Points on a hilly landscape, in no order, each with its height.
A climber steps from a point to the highest of its 2 nearest points, and stops where none of them is higher. Distance is the straight distance between rows; heights are no part of it.
J884 h=5.16: [-19 -28  -1  29  -2 -49 -63  27 -23  -1  -1  38  -7 -12  24  -5  49 -26
  -2  -3   0  39]
J199 h=4.35: [  3 -18 -37 -23   7  12  26 -16 -52  -1   1   1   0 -79  10 -20 -46 -10
   5   8 -19   8]
J925 h=1.36: [  2  -3 -44   2 -10 -27  13 -54   7  35   5 -17 -21   5   4 -21  12 -23
   6  -7  33   9]
J703 h=4.88: [ -6  42  33  19  -7  12  -2  29  23  22  13  -9  15  34  20  28   3  23
   2 -29  42   4]
J132 h=1.90: [ 13 -46 -61 -15   4  12  35 -58  17  26  11 -26   2 -48  17 -16  -3  -6
 -25  30  62 -11]
J592 h=5.28: [ 43 -14   2   6  22 -18  34  44 -19  13  39 -19   8 -59  16 -35 -41  -4
  34  -2  23   9]
J891 h=6.09: [ 19  -4  15  35  23 -27  23  58   2  -3  22  -9   5 -47  36 -14 -28  -1
  21  -3  24  19]
J694 h=2.71: [ 15   8  21  17  25   2  17  54   5 -28   8   0  11 -16  10  -2 -33  17
   8   3 -12  -2]
J376 h=3.75: [  5  13  24   6  20  40  44  22  40   0  11 -23  10 -18  29  28 -47  18
  -3  17  17 -11]
J842 h=6.40: [-20  37  34  49   4 -15  -8  53  -5   1   6   4   9   3  41  34  -5   3
  16 -40  21  33]
J936 h=2.49: [ -7  44  -2 -27 -19   7  17 -46  -8  12  -7  -1  -9  54 -50  -3  -7  -1
  29 -24 -33 -17]
J212 h=6.63: [ -4  -2 -34  -1   6  16  54 -38   2  20   4 -21  -8 -45  29   1 -33  -3
  -1  -1  24   1]
J126 h=5.84: [-17  25 -17  14  -3   7  39 -27  11  17   2 -13 -10 -11  27  17 -19  -1
   3 -11  15  10]
J86 h=3.68: [ 22  11  28 -12   7 -12 -20  27  -7  -6  11  -1   2  66 -46 -16   8   4
  22 -10 -15 -15]
J579 h=4.90: [  1   1   6  -8  11  37  31  16 -16 -41 -12   9   8 -56   2   8 -48  11
  -4  11 -51  -8]
J969 h=7.73: [ -1 -23   8 -12  -3 -28 -48 -12 -34   7 -11  28 -25  33 -29 -17  48 -42
   4   7 -31  20]
J763 h=5.85: [-40  -6 -16  30 -14  -7 -18  -2   8 -25 -24  23   5 -46  44  31  11  -4
 -42   4  -1  21]
J596 h=6.30: [-21 -26  18 -14   1 -27 -59   3 -36 -21 -14  41  -9  21 -19  -9  57 -36
  10   5 -55  21]
J313 h=3.12: [-27  22   7  -1 -34  12 -28 -18   4   6 -18  11   3  29  -6  22  31  18
 -18 -22   4  -4]
J68 h=3.54: [ 11  16  -6 -32 -23   2 -14 -48   0  25  -8  -5 -14  70 -50 -13  20  -8
   9  -3 -16 -18]
J319 h=0.55: [ -6  55  -6 -16   2  18  59 -38 -18  14  -1 -14 -16   7 -15  10 -42  -9
  34 -34 -31  -1]
J670 h=1.50: [-17   0 -42  -5 -24 -12 -10 -62  -1  22 -13   4 -15  22  -7  -3  26 -15
  -8  -6   9   4]
J192 h=2.14: [ 35 -38 -20 -20  16  29  23   8  14   0  12 -19  13 -53   8 -20 -33  17
 -22  43  30 -22]
J717 h=3.15: [  4  34  42  12  15  23  23  48  27 -14  12 -14  14  15  14  24 -31  22
   6  -2   9  -5]
J620 h=4.25: [ -3  19   3   8  -7  21  -4   2  51  25   7 -15  14  27  18  24  15  28
 -28  16  62 -15]
J364 h=2.85: [ -8   2 -15 -19  -6  45  19 -43  52  -1  -9 -12   8  14   1  21   0  32
 -39  35  28 -37]
J458 h=5.52: [ -4  16  26  17 -13 -18 -46  29 -14  14   5  10  12  47   0  13  35   9
  18 -40  18  15]
J217 h=5.05: [  9 -25 -26  10 -11 -20 -21 -18  18  11  -1  -1  -9   1   3 -12  18  -5
 -26  17  30   0]
J510 h=4.48: [ 12  -7  26 -10  -7 -17 -50  13 -14  13  -2  10  -6  66 -34 -11  39  -8
  11 -14  -7   1]
J809 h=3.61: [ -6   3  -5  33  10   9  45   1  37  19  13 -26  -3 -44  58  21 -22  -4
  -7   5  53  17]
J603 h=1.98: [ 15 -41 -50 -15   7  22  50 -37  -3  22  21 -34   7 -79  24 -15 -26  -9
  -9  22  61  -2]
J840 h=5.48: [ -7  22  23 -14   4  36  32   8   0 -37 -14   2   7 -19 -11  24 -37  20
  -2   1 -52 -17]
J584 h=2.61: [  3 -28  33  -1   7  -7 -49  52 -11 -42  -4  18   9  29 -22  -5  31   5
  -4  12 -34 -13]
J657 h=2.81: [-13  -5  32  19   1  -2 -48  62  -2 -31  -2  19  19  17   6  22  28  19
 -16  -8  -4  -8]
J45 h=5.92: [ 26 -40  19  -7  20 -25 -39  19 -20 -11  -3  12 -19  30 -33 -28  32 -30
  -3  24 -28   4]
J652 h=1.65: [-43  25 -34  -9 -34   1   3 -81  -9  11 -27   4 -16  16  -4  18  23 -10
 -12 -20 -10   2]
J254 h=4.91: [-19 -29 -25  26  -5 -56 -37  -8 -21   6  -3  32 -17 -38  32 -20  33 -37
   2   5   0  47]
J906 h=6.58: [-13  11   1 -27 -12  26  17 -19  -8 -32 -23   9   2  -7 -36   4 -19  15
  -5   3 -62 -24]
J301 h=4.50: [-24  33   6  19 -19  15  -2  -4  25  29  -3  -5   3  26  28  36  16  15
 -12 -26  44   4]
J713 h=3.18: [ 17   6  -2 -22   0  27  10 -18  38   8   2 -11   7  36 -18  -2  -4  28
 -17  26  21 -37]
J25 h=4.70: [ 22 -15 -13 -23 -12  -2  -8 -33  11  16  -5  -6 -13  36 -33 -20  16  -4
 -12  17  -3 -18]
J41 h=2.41: [ -4 -27  31 -13  11  -9 -34  28 -24 -44 -12  25   4  17 -38 -10  28  -6
   6  14 -66 -14]
J629 h=6.19: [-22  18  48  12   4 -11 -48  51 -34 -17   4  21  22  41  -7  18  32   9
  30 -53 -13  16]
J415 h=5.56: [-15 -27  26  10   8 -33 -68  40 -34 -20  -2  40  -2  20   2  -4  55 -23
  15  -5 -24  21]
J62 h=1.92: [-33  37 -17 -25 -37  10  12 -67 -12   7 -23   4  -9  32 -34  11   9  -2
   9 -21 -35 -13]
J764 h=4.04: [  6  -1 -15  12   3  10  18  -4  47  14   8 -19   5  -5  23   4  -4  19
 -25  22  54 -11]
J397 h=4.36: [  5   5  20   0  17  46  48  25   4 -16   4 -12   7 -55  23  22 -62   9
   1  12 -15  -6]
J426 h=6.80: [-21   5 -13  20   7  19  41 -19  -5  -7 -13  -5  -8 -66  49  27 -41  -7
  -8  -1 -10  25]
J982 h=0.38: [  2  50  10 -24  12  44  74 -19  -1  13   8 -23  -4  -2 -14  22 -61   4
  38 -18 -28 -15]
J674 h=4.56: [-11 -18 -30 -10   6 -12   7 -16 -45 -15 -12  25  -5 -67  11 -14 -26 -18
   9   5 -45  14]
J465 h=6.21: [-40   5  -4  34  -8  14  10  -7   6 -22 -25   8   1 -62  53  43 -21  -7
 -32  -3  -9  31]
J905 h=4.21: [  7 -31 -21 -16 -21  -7 -44 -50   7  19 -19   6 -23  35 -31 -15  45 -22
 -35  21   0  -5]
J491 h=4.74: [ 19 -14 -17  -2  15  -8  26  13 -34   4  16  -3   1 -75  16 -28 -44 -12
  22   0   0  17]
J598 h=5.03: [ -6  -3  33  -3 -13 -17 -68  16 -29  18  -5  23   6  54 -22   2  59  -1
  13 -36  -1  20]
J813 h=2.45: [ 22  -7  26  -6  23  25  13  53  17 -44   4  -3  11 -13  -9   3 -32  33
  -9  26 -24 -28]
J580 h=5.29: [ 26 -23  12  24  23 -53 -19  50 -14   1  26   3  -7   0   3 -33   7 -19
  29   2   8  18]
J16 h=5.04: [  5  10   8  26  -5 -35 -27  26   0  21  16   3   3  31   7  -8  26  -4
  17 -26  34  19]
J955 h=2.27: [ 33 -16   2 -10  25  28  22  28  18 -19   8  -9  15 -35   8  -8 -39  30
 -16  33   0 -25]
J233 h=6.79: [ -4 -12   0 -25 -14  28 -17 -14  23 -31 -24   6  10  10 -27   7  13  21
 -42  27 -24 -33]
J4 h=7.30: [  5   0  36  16  21 -33 -44  58 -31 -12  15  13   6  48 -12 -11  30  -9
  32 -26 -10  15]
J352 h=5.43: [-10  -2 -18  20 -11 -11 -11  -5  12  -2 -13   7  -1 -16  24   8   6   2
 -23   1  17   9]
J19 h=2.65: [-24  -6 -30  -7 -19  26   5 -50  32  -6 -26  -3   3   2   9  23  14  12
 -48  19  22 -18]
J472 h=4.01: [ -4  50  28  -4   2  10  23  10  -3  -7   5  -5   4  31 -20   8 -29  13
  35 -26 -26  -7]
J960 h=2.05: [ 24 -39 -34 -25  15  40  44 -15   9  15  20 -30  14 -73  19 -15 -38   5
 -20  42  56 -24]
J197 h=2.18: [-25  -1  17 -19 -13  -7 -28   2 -23 -38 -22  29   6  18 -34  -1  26  -3
   9   0 -68  -3]
J200 h=5.33: [-22  10 -12 -21  -4   9  15 -22 -32 -28 -22  21  -1 -42  -6   4 -20  -5
   4  -1 -67   4]
J686 h=5.12: [ 15 -37   0  -5  -2 -10 -44   4  -1  -9 -10  16  -7  15 -19 -13  34 -10
 -28  28 -17  -5]
J666 h=6.05: [ 18 -29  21  19  21 -49 -47  48 -22   3  18  11 -10  28  -3 -27  36 -32
  26  -5   9  27]
J687 h=5.59: [ -3  46  40  31   6 -11   0  50   0  11  21  -8  15  36  17  15  -6  11
  29 -46  30  15]
J631 h=4.53: [ 17  12  11  25   9 -40   4  37   1  14  23  -8   0  14  10 -17  -4  -5
  32 -19  31  17]
J47 h=2.95: [-20  -7  15   6 -19   5 -52  18   2 -10 -16  19  17  23  -4  22  44  21
 -27 -11  -3  -5]
J320 h=3.80: [ 14   0 -12  25   9 -16  32   8  38  24  22 -31   2 -30  36  -5 -10   1
   2   6  68   9]
J54 h=3.67: [ 40  -5  13 -30  15  20  11   9  26  -4  12 -13   8  36 -37 -21 -17  21
   1  31  -7 -41]
J742 h=4.73: [-26 -28 -44  29 -13 -38 -39 -24  -2   2 -15  22  -8 -40  37   0  32 -22
 -31   8  20  34]
J347 h=8.24: [-30   5  12 -21 -26  33   1 -20  14 -40 -33   7  16  -6 -28  19   0  26
 -31  18 -54 -29]
J777 h=3.32: [ 12  32  38  -5  11   6   0  40   4 -19  14  -5  15  54 -33  -1 -12  19
  28 -17 -18 -14]
J669 h=3.36: [-25  38   9   9 -17   1  -7   0  -2  -3  -9   9   1  17   2  17   5   8
   8 -31  -8   7]
J548 h=1.19: [ 23   3 -41  -8  -7 -37  34 -57  -8  59  23 -26 -22   5 -11 -36   3 -29
  37 -16  29   6]
J300 h=4.64: [ 27 -44 -22  -2  -5 -32 -34 -29   5  28  -5   1 -29   9 -16 -34  42 -37
 -25  26  17  10]
J836 h=1.81: [ 10 -28 -64 -25   0  10  38 -71  -1  38   9 -23  -9 -29   0 -16  -6 -10
  -4  13  37  -9]
J49 h=7.16: [ -8  17  21  43   9 -19   8  53   9  -8  14  -2   7 -20  41  11 -14   4
  11 -19  20  24]
J353 h=5.68: [ 11 -14   2 -34 -12  14 -26 -20  15  -8 -16  -1  -4  39 -44  -8  20  12
 -24  22 -24 -27]
J404 h=0.71: [ -6  38 -25  -5  -3 -13  45 -41 -21  28   7 -12 -14   7  -2  -6 -25 -14
  43 -34  -6   9]
J904 h=0.95: [ 19  15 -36 -22   7 -21  37 -47 -30  42  17 -17 -20   0 -28 -32 -20 -28
  50 -23   0   4]
J121 h=4.12: [ 32 -16  26 -19   7  15 -15  34  28 -19   5  -9  11  44 -36 -13   2  28
 -17  29  -9 -41]
J563 h=4.87: [ -6  51  16  11   2  15  42   2  10  12   6 -17  -3  16  13  15 -32   5
  27 -23   0   6]
J722 h=7.57: [ -8 -15 -24  11   8  30  53 -20  -3   3   0 -15   0 -83  47  15 -47  -6
 -13   8  20  15]
J991 h=4.63: [ 29 -43   9 -16   9   4 -29  23   9 -28  -5   8   0  10 -27 -21  12   8
 -30  41 -29 -27]

Two climbers start at each pair of points below. Name the first point that both come to, or write none.
J41, J777 -> J472
J319, J376 -> J347
J982, J669 -> J563
J652, J905 -> J25

Where does a climber stop that starts at each point below?
J472 -> J722
J620 -> J49
J813 -> J347
J132 -> J347
J364 -> J969
J254 -> J969

Call two points neighbours if one is among the 2 nearest of the other. Go from one point of each pair to the other, from neighbour to neighbour, staying as high as possible. Name the lowest point that can't be avoided.
J347, J458 -> J777
J722, J49 -> J905
J49, J347 -> J199
